Each row is a point on a landscape with many valleys, with its height.
A ball rolls from a point to the lowest of its 2 nearest points, and stops where none of them is lower. Distance is the straight distance between rows; heights are no part of it.
Revu height 1.85: [146 125 159 100 114 150 113 133 181 110 109 130 109  87 106 112 162 109
 118  98 106 148 140 167 147 142 158 149 120 112  82 114 127 118 153 144
 120 100  55 185 119 129 145 121 113 139 115  54  63 164 120 122 138 127
 172 144]
sabad height 1.09: [134 102 150 118 111 152 129 148 161 112 138  82 125 107 150 134 185  58
  88 145 118 152 139 114 118 133 156 123 100 117 131 132 181 124 113 125
 155 123  94 138 144 113 130 133 141 140 109 139 135 144 122  94 149 118
 135 133]
Kesel height 4.19: [148 130 147 127 146 146 167 135 119 129 157 155 147 137 135  92 156 120
 105  98 145 184 128 138 160 155 186 130 128 138 138 116 152  85 119  79
 110 130 131 210  71 143 156  76 105  79  99 130 130 148 142  97 135  94
 169 149]
zegep height 6.91: [120 189  95 146  94  92 115  94  72 176 154 106 121  97 141 137  58 116
 165 117 134 134 145  88 126 115 152  85 102 133 155 107 138  83 102  34
 144 165 180  54 131 149 134 125 123 139 152 184 186 102 138 142 139 116
  90 138]
zasu height 2.52: [130  70 127  81 139 134 123 171 167  92 115 129 146 101 140 117 147  88
 128 133 102 130 156 106 131 123 181 144 114  98 141 126 213 109 136 121
 141 141 106 173 125  95 115 127 117  95 123 100  96 166 125  93  92 119
 141 152]
nale height 3.19: [108 122  93 156 133 130 141 146 124 116 151 124 120 174 144 191 131 120
 149 141 140 116  93 118  97  88  71 152 145 140 134 151 141 124 101 159
 150 136 125  99 141 124 102 162 116 146 132 154 145 116  96 102 113 136
 107  87]
tubod height 4.29: [141 147 123 163 142 115 157 101 115 125 159 140 146 149 126 143 113 126
 144 133 120 116 117 134 114 117 136 154 133 137 136 155 146 136 110 100
 108 138 133 133 113 143 134  87 147 136 102 124 126 123 118 133 109 119
 135 129]
niti height 3.58: [139 102 114 126 148 149 131 145 126 103 141 135 107 168 103 165 148 155
 155 162 125 135  64 125  85 104  44 146 156 139 131 161 107 150 133 175
 132 138 140 111 122 129 101 170 114 141 114 141 138  91 116 131 107 153
 124 108]
Lamik height 1.74: [ 86 119  94 137  97 118 101 186 176 108  59 141  92 115 109 125 163 119
 146 111 147 149 131 176 154 128  82 151 141 128 119 105 124 113 127 199
 135  36 116 149 148 131 141 122  97 121 178  68 114 116 112 117 117 155
 101  68]
dutu height 4.45: [102 101 151 106 142 137  95 133 111 119 117 171 116 132  85 105 124 239
 137 106 118  96  75 138 127 163 106 125 195 111 103 151  53 156 163 189
  80 100 136 121  98 129 115 101 137 119 127  98 151 121 138 177 118 145
 169 148]
gupo height 1.78: [138 108 166  94  99 157 123 162 153 106 109  72 117 112 153 138 164  86
 101 113 101 137 161 140 115 134 132 126  88 117 119 127 112 142 121 154
 172 118  87 131 143 114 127 165 136 131 121  96  98 158 127 101 160 117
 132 140]
nodid height 2.20: [ 78 121  82 153 109 144 108 158 149 113  85 104 103 122 101 136 168 143
 143 108 166 149 112 156 166 130  77 154 133 141 148 111 114 119 127 205
 173  70 119 131 140 132 140 146  92 129 172  86 155 122  94  83 109 161
 115  46]
tegig height 3.13: [100 137 130 120 129 110 128 173 149  97  80 142 114 103 120  89 194 135
 132 104 128 172  92 169 134 130 109 137 157 126  97 122 100 118 151 159
 117  89  90 174  88 143 154 124  89 116 120  93 129 122 127 132 137 161
 159 111]
tanat height 6.76: [140 183 129 155 118  90 105  89  67 201 180 111 131 129 122 127  84 142
 165 131 114 108 141 108 117 117 180  99 103 132 151 120 139 108 131  24
 113 185 150  71 142 167 152 122 140 144 114 193 178 117 161 165 150 116
 105 143]
zizop height 2.21: [148 181 149 159 118 101 134  87  60 160 165 123 142 121 136 105  40 160
 129 117 175 143 142  86 174 124 181 118 129 156 175 126 117 113  97  48
 104 151 170 128  89 117 180  95 154 116 123 160 180 114 158  98 123 118
 117 152]
febo height 1.13: [ 95 104  92 119 155  91 154 159 151  81  73 206 161 108 170 124 104  87
 139 107 122 105 167 138 137  91 153 126 145 103  97 105 196 125 116 152
 125 146 160 158 131 141 118 141  82 100 136 139 105 143 101 142  94 132
 106 146]
vodi height 5.03: [ 75 146 115 108 149  67 110 156 126 114  61 179 147 139 141 114 111 154
 140  72 110  71 174 157 113 113  77 107 180  86  42 100  76 186 154 172
  86  99 159 112 142  99 125 128  98 116 134  95 114 120 121 207 138 185
 130 155]
Soki height 0.99: [140  98 142  94 123 155 127 156 147 106 102 116  91 137 115 159 147 146
 103 120 123 112 120 144 111 136  90 135 129 132 105 137  69 163 163 185
 125 118  89 136 144 142 112 151 136 142 124  78  89 127 121 134 152 149
 145 134]
tav height 1.77: [142  85 159 113 129 143 127 148 162 104 125  99 124 124 103 124 196  96
 101 145 123 147 117 132 120 127 138 152 112 123 129 135 165 110 149 127
 144 124  70 157 127 126 153 135 114 118  91 112 100 148 115 103 120 135
 172 125]
Kom height 2.15: [106  77 132  90 130 132 145 188 169  88  78 131 128 109 161 124 179  73
  91 125 108 138 149 124 136 119 132 139 101 116 120 126 173 100 132 144
 152 126  83 157 134 119 114 161  79  89 120  99  94 167 125 108 101 148
 134 148]
Laru height 6.63: [157 168 147 140 117 104 120 128  66 218 162 117 152 140 134 101 111 125
 173 157 101 114 148  92 106 137 190 100 120 136 149 139 148  97 151  35
 121 175 152 137 132 135 153 114 137 150 106 216 184 138 165 172 129 110
 116 139]
tufer height 2.50: [129  83  95  95 138 137 133 144 160  88 131 136 144  69 143 104 114 104
 118 116 120 117 165  95 135 140 217 124 104 104 157 115 211 115 112 116
 143 112 137 146 143  93 119 103 149 113 151 117 118 149 132  94 109  92
 135 119]
bikim height 5.33: [148 123 141 129 138 134 155 110 147 129 139 159 136 154  91 140 156 176
 130 159  89 121  83 165 106 129  83 128 160 117  88 175  95 147 152 133
 101 159 137 128 120 163 112 138 145 141  73 136 113 109 128 201 125 136
 132 151]
bul height 7.08: [144 157  89 140  99  80 108  97 105 139 144 123 148  76 144 118  74 126
 148  99 136 128 174  88 137 135 179  74  88 129 134 114 141 115  97  70
 136 133 171  55 159 138 162 136 146 161 154 158 169 116 140 146 140 111
  95 123]
lokiv height 1.67: [139 170 155 161 138 129 154  97  64 160 180 128 139 153 126 124  76 156
 138 153 159 145 100 102 140 112 147 124 150 155 180 139 111 106 112  64
 116 184 171 146  99 138 163  99 150 112  98 166 177 102 135 113 117 117
 137 146]
nupo height 1.89: [143  61 131 108 145 187 129 140 131 133 152 120 104 131 111 149 128 165
 116 140 128  82 126  96  99 139 133 139 124 132 139 165  85 156 133 175
 113 175 117 110 115 125 109 118 150 140 129  90  84 142 146 127 125 139
 137 142]
Dumu height 4.63: [ 82 107 137 105 149 116  88 148 100 123  89 157 122 133 119 125 111 217
 143  78 113  70 108 148 111 140  92 107 201 111  72 144  44 181 144 195
  92 100 158 103 108  98 105 112 116 139 148 102 159 107 137 190 141 164
 134 152]
fizu height 0.30: [ 81  97  72 116 165  99 142 171 155  71  49 205 134 117 151 133 104 114
 144 101 127  98 158 155 142 115 119 132 176 104  95 101 181 129 121 198
  99 108 154 152 140 128 118 145  87  86 173  96  92 134 109 137  72 156
 118 127]
nal height 3.96: [152 127 168 149 134 131 156  96 118 138 170 115 143 132 125 127 134 105
 116 164 116 145 107 115 141 139 156 148 119 139 159 131 157 122 137  77
 106 139 111 161 121 120 131  77 159 130  81 139 114 122 125 125 120 110
 151 124]
falo height 5.58: [167 120 160 132 143 142 134  99 139 134 156 160 132 125  95 125 139 170
 119 131 106 114 117 157 138 145 127 153 136 136  99 146 103 149 156 111
  96 137 119 164  98 153 126 103 159 145  75 105 103 120 144 175 136 128
 166 144]
Vanik height 2.71: [144 156 140 151 121 107 134  65  83 132 173 121 118  96 138  78  86 137
 101 133 180 178 148  94 174 149 200 101 114 138 157  90 130  95 100  69
 124 131 140 136 116 104 178 100 165 123 142 153 173 110 156  85 142 102
 122 150]
vule height 3.64: [144  86 124 107 137 143 104 129 110 165 154 100 127 134 128 169  98 144
 129 122 117  49 148  89  98 114 132 107  98 120 143 171 103 171 116 137
 134 178 149  51 160 113  99 127 179 160 153 130 113 126 136 156 139 108
  96 135]
bem height 0.97: [110 111 126  90 123 108 107 203 179 113  72 120  75 140  93 155 155 165
 111 124 138  97 119 144  86 127  57 160 150 107 116 121  86 154 170 213
  99  77  66 144 146 116  93 146 104 140 160  78  77 116  97 114 112 177
 124  95]
kosiz height 4.71: [139 160 110  96 128 131 124 122 103 156 122 118 124 173  97 163 122 179
 156 124  92  78 137 162 102 108  46 117 117 138  95 147  62 182 122 142
 140 142 174  69 141 136  93 169 120 146  99 142 145 106 136 195 167 149
  71 125]
Muna height 3.52: [128  88 117 139 139 137 125 103 105 105 164 110 121 103 117 118  98 125
 109 131 157 133 140  81 160 158 203 116 112 137 169 103 144 129 100 113
 133 138 134 124 127  89 145 108 176 130 157 119 146 120 149  85 119 107
 136 125]
muva height 3.87: [140 103 160 125 130 163 107 104 132 117 154  79 123  89  87 116 113 130
  90 121 147 125 150  90 157 160 190 113 110 140 142  90 117 136 135 130
 142 130  80 118 128  95 143 112 186 137 162  92 140 137 133  80 158  92
 145 156]
nilep height 1.88: [149 135 134 132 101 123 142 105 156 110 136 118 137 104 145 115 164  72
  98 119 117 176 160 124 139 144 177 112 112 109 123 117 177 108 117  98
 127 117 106 151 134 123 143 105 139 129 108 141 100 137 119  94 146  84
 146 129]
vorop height 5.34: [150 162 139 172 128 134 125  70  90 145 165 136 125 123 119 111 106 157
 107 104 146 142 141 141 141 132 153 128 132 150 105 123  91 121 108  79
 106 147 128 128 102 158 167  93 156 140 113 133 156 117 145 130 165 105
 132 146]
tavi height 7.20: [127 190  90 150  90  89 145 147 122 159  97 135 146 171 154 152 100  85
 155  90  92 119 163 165  99 117  85 108  89 148  79 113 117 149 117 116
 128 133 155  80 149 149 125 142  98 140 111 160 147 126 120 173 177 146
  85 115]
Pazev height 1.48: [146  80 164  94 119 194 134 129 166 129 143  99  77 118  61 148 150 172
  96 142 115  96 122 130 111 145 111 144 121 120 148 154  68 153 176 178
 122 154  90 128 137 155 107 126 164 146 138  77  72 138 142 115 133 135
 138 157]
gudag height 2.67: [ 93 119 122 130 110 160 124 158 147 106  99  96 100 115  98 104 187 115
 140 112 154 153 107 150 148 133 109 134 124 143 122 107 104 125 133 170
 152  82  89 148 117 147 161 140 109 118 144  83 140 130 115  89 145 144
 132  90]
dizez height 7.36: [162 156 127 158 129 102 102  56 123 116 145 146 153  63 112  76  55 132
 108 105 174 165 173  96 175 168 214  80  96 135 128  79 137 109 101  84
 123  82 139  75 133 124 172 123 177 158 185 129 140 113 160 103 159  82
 110 128]
Gopod height 3.92: [125 141 131 132 146 150 138 113 121 117 167 145 118 148 113 125 155 162
 143 155 142 154  52 141 102 123  72 146 157 150 135 163 116 123 123 141
 118 134 140 146 101 163 131 133 117 124  98 128 137 102 115 133 113 141
 150 109]
Rusu height 1.34: [122  94 136  77 141  87 118 206 162  86  51 121 100 149 124 146 172 148
  99 139 125 111 121 119 101 121  29 136 146 119 105 120  94 165 182 187
  92 100  78 136 137  93  84 192 109 122 131 113  80 124 117 111  82 196
 135 130]
sop height 1.00: [ 70  76  78 112 138 120 103 180 153 105  28 169  93 103 137 122 144 133
 133 100 127 102 134 167 151 137 128 132 186 114 108 109 163 114 131 219
 110  58 147 156 135 112 121 131  84  86 197  64  94 137 129 153  84 154
 121 103]
kisi height 7.57: [113 182 112 164  97 138 151 117  85 156 137 103 142 162 159 150 123  91
 162 129 128 166  94 136  85 100  53 122 115 149 120 147 108 113  99 108
 150 144 164  88 103 154 107 139  95 151 118 190 171 106 109 123 151 123
 112 107]
vad height 5.91: [168 124 160 148 128 138 119  40  97 160 188 109 119 140 110 133 123 144
 107 189 117 137 116 116 132 136 127 111 113 145 123 140 105 140 119  93
 144 154 115  86 148 151 129 120 196 161 110 147 152 117 143 138 167 102
 110 148]
petub height 0.50: [119 110 137 141 158 114 168 131  92 136 161 138 149 132 157 123  63 131
 147 159 140 112 127  83 160 135 189 169 144 141 201 137 168 134 122  78
 123 135 167 169  95  84 127  75 148  85  92 148 168 123 135 103  94 122
 133 129]
sak height 8.33: [111 185 114 151 119 154 138 113  54 139 132 108 142 150 144 116 107 150
 143 118 144 149 110 130 119 101 116  98 125 166 144 137  71 103  90  92
 143 181 171 122  77 154 170 117 113 147 113 165 197 120 153 114 153 144
 112 143]
bipa height 2.11: [129 140 142  89 138 105 137 186 156 102  74 136 120 128 163 115 197  72
  87 133 116 143 105 140 113  96  59 126 136 153  96 118 133 128 187 149
 131 115  97 168 110 111 109 188  81 116 104 127  84 133 114 134 105 166
 155 146]
lafa height 7.02: [128 144  97 115 116 110 128 169 118 132 105 135 152 192 141 180 115  98
 141 106 107  93 154 151  96  99  54 119 108 143  85 125  94 163 102 157
 154 123 165  97 155 116 105 146 103 149 110 136 116 122 115 141 154 168
  95 111]
nafo height 7.73: [110 187 110 159  92 115 151 120  92 196 118 105 152 181 196 148 146  64
 140 137 128 166  93 147  82 114  71 102 122 137 127 169 140  94 143  90
 147 152 150 136 122 147  91 143  76 150 131 218 166 149 124 145 142 107
 118 102]
gup height 3.37: [118 102 107 122 114 148 172 138 135  88 123 158 141  86 161  65 101 127
 135 126 144 157 143 129 166 148 208 120 132 132 178 127 177  74  95 119
 144 108 152 176 111 132 156 107  97  86 143 132 141 147 135  97 116  87
 124 117]
Lut height 2.64: [ 87 128 120 170  97 149 124  98 169 124 133 103  92  92 101  83 159 128
 129 134 174 179 114 131 189 153 175 159 115 125 204  88 179  79 102 129
 159  89 102 165 141 146 194 112 116  87 155  90 141 130 100  62 122 101
 138  96]
kifa height 3.59: [155 170 138 165 114  89 151  68 119 165 183 122 140 113 140 139 101  83
 119 151 131 162 136  91 136 142 172 122 125 125 170 103 175 127 137  60
 117 106 103 143 143  99 122  75 183 128 114 141 131 102 126 119 122  97
 154 114]
Gek height 4.60: [114 140 101 165 161  89 154 122 116 140 145 169 148 161 115 195  95 133
 172 130 107  68 118 134  78  83 111 174 164  81 133 153 177 126 121 154
 102 181 166 112 128 125  96 132 118 131  96 148 113 119 116 150  93 143
 134 125]
Ruk height 1.73: [129 116 158  74 113 144 116 182 166  99  65 105  98  97 135 123 191  75
  97 116 102 143 137 151 132 118 102 162 116 115 115 112 141 141 167 140
 143 111  57 171 130 110 127 194  93  92 122  78  48 167 126 115 113 140
 164 159]
kuvu height 4.34: [112 133  90 141 171 135 150 118  90 137 158 147 141 168 114 181  84 178
 167 115 137  65  94 119 110 103 113 173 179 112 167 156 149 156 105 161
 116 165 181  93 120 124 119 120 111 107 115 132 128 112 114 135  75 141
 124 123]
Zas height 5.93: [155 159 148 162 115 150 132  87 124 160 157 126 122 172 124 154 147 140
 134 172 126 148  85 159 100 105  66 123 119 148 108 166 102 128 113 116
 141 147 146  84 142 183 100 153 139 159 117 178 144 108 120 160 149 121
  98 120]
leki height 1.06: [126 167 137 168 122  97 171 106  75 171 182 131 145 138 163 135  50 131
 156 152 139 121 122  80 139 109 164 138 147 134 186 140 158 120 122  49
 121 153 175 161 107 117 129  64 146  99  98 174 156 114 127 122  99 115
 124 125]
leb height 5.27: [100 126  95 127 157 105 125 157 112 112  93 168 142 136 144 145 106 149
 162  74 137  83 154 155 113 120 102 128 163 113  78 124 106 173 132 184
 114 133 160 111 122 120 123 124 106 120 123 104 111 122 126 174 122 170
 122 125]
lavap height 1.44: [ 78  90  89 100 104 130  76 187 172 134  48 125  81 101 112 105 178 143
 154 121 135 117 137 174 161 142 101 141 149 103 133 102 143  95 155 211
 123  41 109 153 138 115 144 147  71  70 195  55  92 147 123 137  93 159
 103  76]
nuv height 4.03: [164 112 141 105 120 148 105 143 123 176 138 100 124 168 123 169 130 141
 139 157  85  59 168 131  91 105  99 113  86 130 113 169  83 182 109 130
 143 176 128  51 180 151  89 167 157 156 122 132 118 135 146 197 158 129
  82 140]
finu height 5.02: [143 169 113 118 140 116 138 102 130 154 125 154 143 169  93 137 137 179
 159 145  86  88 105 164  87 112  54 126 146 118  81 160  86 159 131 139
 102 151 167  88 143 168  94 157 121 137  93 150 134 102 117 228 141 153
 112 132]
nuz height 7.87: [109 178 119 165 102 120 137  97  89 188 156 111 143 157 178 141 116  98
 161 155 142 160  86 126  91 113 110 115 148 125 173 154 173  93 122  69
 149 178 150 135 117 151 103 103 114 131 122 212 176 134 121 139 130 104
 117 112]
tuzu height 2.26: [117 102 103 147 117 118 127 148 180 112 115  98 106 125 101 138 192 105
 125 141 138 156 119 150 134 134 122 172 114 119 155 122 193 104 120 136
 144 127  67 155 151 136 138 130 114 124 119 115  93 137  89  93  97 142
 150  94]
gonek height 2.14: [114  71 137  77 127 173 120 138 166  87 142  95 137  79 100  87 133 113
 127 118 121 146 157  96 160 169 234 131  90 112 177  97 209 105 133 118
 134 101  96 148 122  83 121 115 138  81 139  90 111 165 158  73  96 112
 142 127]
kekik height 2.31: [144  73 155 120 160 179 135  97 130 131 167 133  97 143  70 140  85 185
 102 129 130  70 123 110 135 142 146 129 115 143 146 152  88 166 152 162
  96 153 120  86 126 142 121 104 184 160 157  80 114 132 149 136 139 117
 118 140]
naliz height 2.76: [161  83 147 118 133 168 113  91 135 136 163 106 114 114  88 153  96 137
  84 132 128  89 152 122 116 134 132 113 106 129 120 134  89 170 133 148
 138 155  86  92 151 143 106 119 194 169 153 106 105 141 133 130 158  98
 127 148]
lunal height 4.61: [136 186 114 159 142  97 157  90 103 161 173 152 145 167 105 166  99 139
 169 120 102  93 119 165  90 108 112 146 140 121 128 143 158 125 122 100
 103 168 151 109 134 147 124 105 130 143  90 156 122 119 124 181 109 135
 126 129]
tid height 2.61: [176 147 135 132  96 102 116  96 144 173 151 121 159  84 171 135 162  39
  99 131 108 174 164 115 120 151 175  93 105  97 121 126 188 114 146  75
 127 112 115 123 159 123 108 108 150 162 118 167 102 133 136 149 141  91
 138 122]
botal height 8.21: [ 88 164 114 144 125 160 150 118  61 130 129 132 130 138 168 140  68 170
 148 132 159 135  92 120 129 107 125 135 163 155 157 148  98 119  94 115
 142 179 196 129  79 136 147 127  98  97 122 166 178 117 114  91 110 152
 120 129]
Gef height 7.50: [184 159 134 136 151 109  93  98 167 115 156 148 161  44 121  70  77 130
 124 108 143 158 179 111 164 186 223  97  89 126 109  92 127 113 103  98
 121  60 138  93 128 136 159 136 159 167 180 129 112 114 150 140 177  41
 133 132]
Kisig height 3.85: [141 135 160 130 136 143 137 128 146 121 119 177 147  99 127  73 173 128
 113  70 122 175 132 159 161 152 178 147 135 120  98 123 117  90 152 101
 102 101 100 198  73 137 171 106  90  93  96  98 103 145 144 135 134 104
 176 145]
Biv height 1.80: [115  61 130 123 148 189 115 132 136 128 150  90 125 106  76  91 132 149
 122 135 152 127 132  90 178 170 221 146 104 134 190  88 170 120 152 135
 122 124  87 151 113  86 140  89 160  80 156  82 130 156 149  55 103 116
 156 127]
duduv height 6.59: [ 93 180  94 132 144  80 148 160 125 120  79 160 163 194 161 145 136  77
 154 121 128 126 105 113  89  82  22 118 138 135  96 124 132 142 158 140
 146 123 168 127 125  98  89 169  52 125 133 185 143 108 112 129 122 173
 101 107]
Faset height 3.17: [184 154 144 160 124 105 135  51 155 152 160 120 155  98 115 140 135  75
  86 127 102 170 153 131 135 155 178 128  95 112 132  99 167 122 156  61
 108  89  99 123 143 117 106  83 184 157 109 154  96 111 119 134 139  94
 155 104]
geri height 2.48: [110 119 121  89 135 109 167 167 170  79  59 154 139 124 196  91 166  54
  91 122 116 152 159 148 149  97 117 106 108 112 100 106 163 112 128 129
 143 124 125 168 127 130 127 161  63  79 140 121  98 158 125 131 123 126
 110 157]
nirok height 6.14: [182  78 171 134 138 168 117  89 118 143 183 107 126 157 101 127 148 144
 137 208 124 115 110  96 132 126 132 113 112 121 138 175 110 146 124 128
 134 166 134  98 154 135 112 117 190 154 132 141 122 131 173 135 126  85
 104 160]
mumo height 6.87: [134 178 115 101 134  71 113 153 137 134  97 148 133 203 121 181 127 147
 138 110 108  87 145 152  86 106   4 130 121 111  73 113  74 178 132 181
 120 102 149 116 152 111  70 151 106 144 104 131 103 107 114 170 154 191
 102 110]
Situ height 7.22: [136 153  82 153 117  90 101  96 110 115 140 150 134  71 149  92  35 157
 151 102 153 143 168  98 176 157 215  84 116 149 142 111 129 108  83  89
 121 109 170  74 130 145 167 139 170 159 191 153 139 119 158 136 138  82
 100 123]
zivum height 4.99: [163 145 169 153 139 151 112  88 114 124 153 117 116  88 118  91 120 133
  90  94 154 159 157 146 163 156 193 112 105 134  88  93  93  96 108  94
 131 112 101 132 104 141 169 105 145 154 147 115 158 138 153 114 190  83
 144 156]
metu height 5.64: [153 156 130 153 118 136 132  76  90 155 167 108 126 147 119 148 123 137
 125 126 128 130 114 137 114 113 102 109 103 151 113 136  97 131 106  96
 131 166 127  92 125 159 140 119 141 159 113 160 161 110 130 153 172 125
 120 134]
papan height 3.14: [134 111 153 138 151 151 143 105  84 117 176 110 128 129 132  91 104 145
 102 147 167 146 118  94 164 154 202 119 137 142 177 117 125  99  96  76
 136 139 136 155  93 100 173  94 163 105 112 135 186 127 147  77 130 111
 146 143]
Pilip height 2.62: [111 118 131 128 135 104 146 181 168 100  89 134 127 150 159 125 189  80
 103 139 138 165  96 140 108 104  72 134 129 138 123 131 161  99 131 140
 151 133 109 155 122 135 105 166  88 135 106 141 132 129 103 105 115 151
 134 101]
muro height 6.48: [168 130 151 132 136 121 128 104  79 185 180 119 163 144 137 117 125 122
 156 189 114 111 133  64 129 135 189 108 120 126 146 149 134 122 139  64
 136 166 147 117 140 100 151 118 175 145 102 179 163 128 171 148 117  98
 114 162]
Betip height 4.64: [161 121 142 130 117 147 118 121 147 100 140 113 140  75 147  97 123 109
 100  89 131 148 184 143 155 167 196  93  89 119  95 100 103 117  87 113
 139  80 112 109 135 138 166 142 164 148 160 103 129 153 132 124 183  79
 131 156]
dukop height 3.24: [160  96 138 122 148 132  99  83  97 160 172 105 122 127  85 138  74 157
 111 142 127  81 148  88 114 125 148  92 104 127 138 132 124 175 103 116
 124 163 121  51 159 120 120 124 209 177 163 125 130 118 145 132 155 100
  99 149]
vud height 8.10: [107 137 114 146 137 129 154 143 101 126 134 136 146 140 165 127 138 124
 152 136 145 150  90 112 106 116 113 137 149 151 139 161 127 110  90 113
 152 171 159 156  92 132 143 126 118 125 107 158 174 127 116 124 129 141
 125 124]
pozo height 6.19: [163 159 149 160 119 155 132 131 147 144 119 137 135 204 154 151 166 130
 158 181 119 149  87 169  81 107  29 114 122 146  87 174 107 123 143 152
 139 118 148 115 146 141  78 183 105 163 123 181 132 116 118 161 116 122
 102  95]
Dugep height 2.75: [120 104 101 143 112 122 125 172 157  95 114 111 102 153 119 176 171 111
 121 134 141 141 106 143 102 100  82 147 128 125 139 126 152 115 116 166
 147 123  90 133 152 130 105 154 109 141 127 126 117 114  84 100 121 153
 134  74]
dumul height 4.82: [ 79 123 136  87 148  76 104 164 115 109  60 151 139 174 138 107 119 184
 143 108  97  87 125 130 100 118  53 122 195 104  76 118  60 213 153 193
  71 104 149 100 129  90  94 132 106 119 143 111 134 123 123 182 124 180
 133 153]
veron height 1.68: [110 150 156  60 123  79 120 203 167  83  42 121 112 128 146 120 180  98
  93 135 115 126 127 126 128 121  44 152 139 125  90  80  91 145 186 164
 112  88  77 156 128  86 100 196 105  98 127  97  62 138 119 126  86 183
 161 176]
lon height 6.40: [127 168 117 133 136  95 136 143 125 143  92 156 154 193 151 147 153 118
 148 139 102 128 106 148  74 100  26 113 143 132  86 154 111 138 158 143
 133 151 152 122 136 125  92 180  87 149 114 169 124 109 121 177 134 167
 111 125]
sakag height 1.33: [160 124 168  77 128 136 112 153 179 111  85 122 118  84  96 103 188  97
 109 110  88 146 117 164 138 139 138 187 123 111 109 120 145 130 192 123
 118 111  48 175 120 133 152 154  91  99 114  74  44 171 114 118  89 148
 190 179]
mono height 4.25: [121 119 139 135 147 136 126 121 123 122 133 167 110 135  87 133 138 214
 142 127 125 123  62 154 124 135  91 153 193 134 120 146  80 142 137 148
  98 125 131 147  92 146 130  95 132 135 120 108 144  91 125 156 126 141
 175 128]
Terug height 2.28: [165 114 177 109  98 162 100 125 172 125 122  84 106 103 125 131 144 106
  82 116 109 124 161 160 144 142 134 139 103 110  92 121  93 138 157 138
 145 108  67 145 136 145 135 145 140 156 104  83  75 154 114 125 176 123
 147 149]
lozi height 7.39: [128 164  86 151  91 111 161 135 123 141 118 110 143 138 167 157 131  57
 124 101 131 159 133 142 101 104  83 116 104 140 101 134 135 120 107 117
 148 121 155 106 128 146 119 143 109 149 135 181 144 133 132 141 167 125
  98 107]
bivu height 2.19: [ 92  78 119 143 118 172 109 120 151 120 129  73 105  99  82 109 151 123
 122 148 172 148 124 117 169 163 181 147 114 130 186  99 158  91 128 160
 155 113  77 140 139 117 167 105 130  99 151  82 133 151 122  52 126 125
 143 109]
bavur height 3.83: [ 95  93 114 158 133 154 108  95  77 119 156 110 107 106 119 141  71 155
 128 117 172 123 116  98 175 142 170 134 145 172 166 129 144 127  88 155
 129 140 154  96 135 122 143 105 167 110 166 111 154 132 126  77 101 131
 133 114]
Bisa height 1.01: [112 103 116 123 124 125 159 110  95 111 165 141 137  83 165 101  48 135
 134 148 145 116 148  67 191 148 217 138 144 142 185 123 180 124 120  93
 140 131 185 166 115 101 125  93 152  86 136 152 166 127 139  75  74 122
 125 115]
zudub height 6.32: [154  94 165 125 134 150  99 116 121 163 170 119 167 164 137 123 151 119
 156 192 113 112 113  88 124 108 157 110 130 121 157 190 127 114 129 109
 144 168 136 116 143 111 122 107 177 158 113 172 154 148 155 151 106  99
 119 143]
lari height 4.24: [135 120 160 130 100 159  90 104 157 121 129  74 119  75 111 100 130 110
  91 111 148 147 169 115 164 168 205  94  82 109 116  66 122 131 117 155
 156  81  98 113 156 110 154 148 171 135 189  80 128 153 139  70 178  84
 115 143]
vedit height 0.47: [127 129 156  83 105 136 103 152 182 126  85 114  72 109  87 164 153 151
  94 124 123 114 132 155 108 134  78 168 131  99 107 128  72 158 184 173
 131  90  56 152 162 140 103 149 130 161 121  71  45 132  99 122 139 163
 151 108]
luto height 6.74: [108 182  95 117 153  81 113 169 141 111  87 150 160 209 144 155 115 122
 146 119 121 104 139 117  90 102   5 121 131 131  90 110  98 175 148 186
 133 102 167 100 142  68  77 168  73 144 121 161 116 105 110 125 112 190
  85 100]
bizi height 4.38: [151 144 122 105 103 125  99 114 120 166 132 103 113 159 113 188 107 150
 122 131  98  68 174 169 114 123  68 112  84 142  95 127  64 191 114 127
 139 141 114  48 177 147  97 146 141 163 117 139 129 118 127 167 189 126
  74 121]
Pefot height 3.06: [ 84 101 104 137 120 145 163 121 153  98 144 124 107  90 137  68 138 123
 121 147 160 166 110 137 193 159 194 132 121 126 227 118 184  66  97 128
 144  97 145 177 140 166 158 114  88  77 144 122 166 137 118  81 107 106
 137  96]
nolik height 4.10: [ 92 121  91 142 147 150 137 112  89 116 170 140 114 128 129 170  83 167
 131 133 153  99 108 102 143 108 133 176 157 135 171 151 145 141  93 149
 121 161 166 115 111 122 130  98 145 103 135 129 152 111 103  95  79 148
 131 117]
tas height 3.51: [104 126 145 125 135 138 111 164 150 100  87 176 127  97 117  88 162 126
 141  87 126 152 110 156 153 141 159 145 166 116 105 108 142  78 148 135
 102  89 110 199 107 125 167  99  80  80 133  73 124 125 127 129 121 132
 180 139]
ropi height 1.87: [115 101  93  97 144 104 158 143 164 106  85 183 171  93 189  85 124  75
 129 116 104 147 162 128 137  97 158 105 116 106  91 120 186 105 118 106
 127 161 153 168 129 149 127 137  75  81 138 140 113 168 129 146 121  94
 108 157]
gol height 7.98: [123 155 144 161 133 150 140 115  99 157 167 129 132 164 164 147 124 141
 153 191 142 150  68 111  90 114 115 134 146 153 181 167 140  97 109  88
 150 162 162 134 126 148 117 132 114 125 102 188 158 113 124 128 107 116
 124 114]

For each start below, name the point where the ball stops.
Kisig | fizu
bikim | vedit
lunal | sabad
vud | metu
Situ | metu

Call two points neighbours if one is among the 2 nearest of the other. Go from one point of each pair to the other, from neighbour to neighbour, staying as low as possible. Name the highest point that can't be avoided.
sabad / vedit | Dugep
sakag / fizu | geri
Biv / sabad | zasu
sakag / sabad | Terug
